Each scene shows the same named points in several views. A view is turned or mirrored, and shifted as a whole, has a little noise and may leave points out.

Scene 1
View 1
Z_963: [  1 -24   1  -7 -40 -12  10  14  -4   0  -8 -17  -9  23  24]
Z_415: [  4 -40 -13  -4  -8 -24 -26  -2 -10  -6 -11  -1  13 -20   0]
Z_409: [ 42  13  40  14  10  13  40   1  13  -5  17 -35  -2  45  19]
Z_982: [-10 -27 -10  -2 -55 -21  21  22   0   3 -21 -12  -7  35  34]
Z_614: [ 30 -16  13   7  33  -8 -18 -10   3 -16  11 -10  20 -16 -12]
Z_599: [  5 -26  -5   4 -15 -24   1   7   0  -1 -10  -7   7  17  14]
Z_500: [ -4  -5  16 -15 -66  12   8  13  -6  -1   0 -31 -27  22  27]
Z_935: [  7 -36 -15  -1   6 -26 -35 -10 -13  -9  -7   1  19 -26 -10]
Z_291: [ 31 -14  11   6  24  -4 -13  -9   3 -11  14  -9  17  -6  -9]
Z_369: [ 19 -31  -5   5  33 -21 -26  -8  -3 -10   2   3  25 -20 -15]
Z_651: [ 10  -8  19  -3 -39   4  15   8   1   0  -2 -29 -16  26  23]
Z_643: [ 25   1  23   3  -4   0  26   5   5  -7   9 -26  -2  33  14]
View 2
Z_982: [ 10  27 -11 -17  47  -1   0  -9 -22 -28  27 -40  29 -14 -16]
Z_500: [ -5   5   0  -7  23 -18  -6   2   7 -41   0 -34  27 -16 -43]
Z_614: [  9   9 -22  16 -13  -6  25  12   3  26   6  26 -25  26  21]
Z_651: [  4   9 -10  -4  31 -13  -2   3   9 -35  11 -19   9  -3 -36]
Z_935: [  0  31  -4   1 -16   1  27  14 -16  28   7  -3   2   2  41]
Z_369: [  7  25 -15  12 -13  -2  26   7  -9  29  15  18 -19  19  38]
Z_415: [  0  35  -6  -3 -11  -2  23   4 -21  15   8 -13   5  -7  29]
Z_291: [ 11  13 -24  15  -5  -5  21   7   4  18  13  17 -23  21  15]
Z_409: [ 15  -8 -30  18  23 -20   0  14  31 -21  10  18 -27  25 -41]
Z_963: [  5  33 -10 -11  23  -1  10  -3 -26 -11  22 -32  21 -17   4]
Z_599: [ 13  25 -13  -5  23  -3  13   2 -14  -7  24 -13   6   1   6]
View 3
Z_291: [-14   9 -14 -18  -3 -30   4 -13  31  19  27  14  22  21  37]
Z_599: [ -2 -37 -15 -39  24  10 -24 -42  11  11   5  10 -10   4  20]
Z_500: [-45 -51  15 -23 -30   3 -33  -8 -25 -10  -5  43 -10   1   2]
Z_982: [-18 -55   1 -42   5  20 -38 -29 -16  -1  -7  24 -24   0   2]
Z_643: [-23 -14   3 -25  12  -3   7   7   0  10   1  39   2  23  13]
Z_369: [ -6   3 -27 -17  -1 -28  -5 -36  47  23  32  -2  24  15  46]
Z_614: [-15   9 -20 -13  -8 -34   5 -17  41  20  33  14  26  22  40]
Z_415: [-12 -26 -27 -22 -16 -20 -35 -48  31   7  25  -1   5   3  33]
Z_651: [-32 -34  11 -27 -12  -3 -16  -2 -16   0  -1  40  -9  11   6]
Z_935: [-13 -15 -32 -16 -20 -28 -27 -52  41  13  35  -7  17   8  42]
Z_409: [-37   1  12 -17  -3 -22  19  26  -2  13   4  47  14  29  15]
View 4
Z_599: [  8   2  13  -4  11  16  11  19  -6 -12 -26 -11  15  11   7]
Z_935: [ 44  -7  37   0  30  44  12  20  24  -9 -33  14  13  10 -14]
Z_614: [ 33  18  -5  -9   6  37   9  11  -4   2 -23   9 -33  33  19]
Z_982: [-33  -7  20   3  -8 -12  18  16 -22 -21 -28 -32  31  -8   8]
Z_291: [ 41  14   4 -11  17  37   5  15   2  -3 -27  15 -20  31   9]
Z_415: [ 13 -13  38   3  24  18  11  21   7 -15 -38  -8  39  -6 -11]
Z_963: [-12  -9  25   2   9   4  12  18  -6 -16 -33 -23  35  -4  -3]
Z_500: [-37   2  22   1 -42  -5  40  -5 -10 -20 -23 -24  -3  -1   4]
Z_651: [-20   6  10   0 -27   1  23   0 -15 -15 -20 -18 -10  11  13]
Z_409: [  7  30 -18  -8 -23  17  22   0 -21  -7 -17  -2 -50  33  33]
Z_643: [ -4  19 -12  -7 -10  10  12   7 -27  -6 -20 -11 -20  23  30]

Which points are out of place in each view (at most two, in the order of its rows)? Write - if all are in place.
view 1 => Z_963, Z_409
view 2 => -
view 3 => Z_599
view 4 => Z_614, Z_415
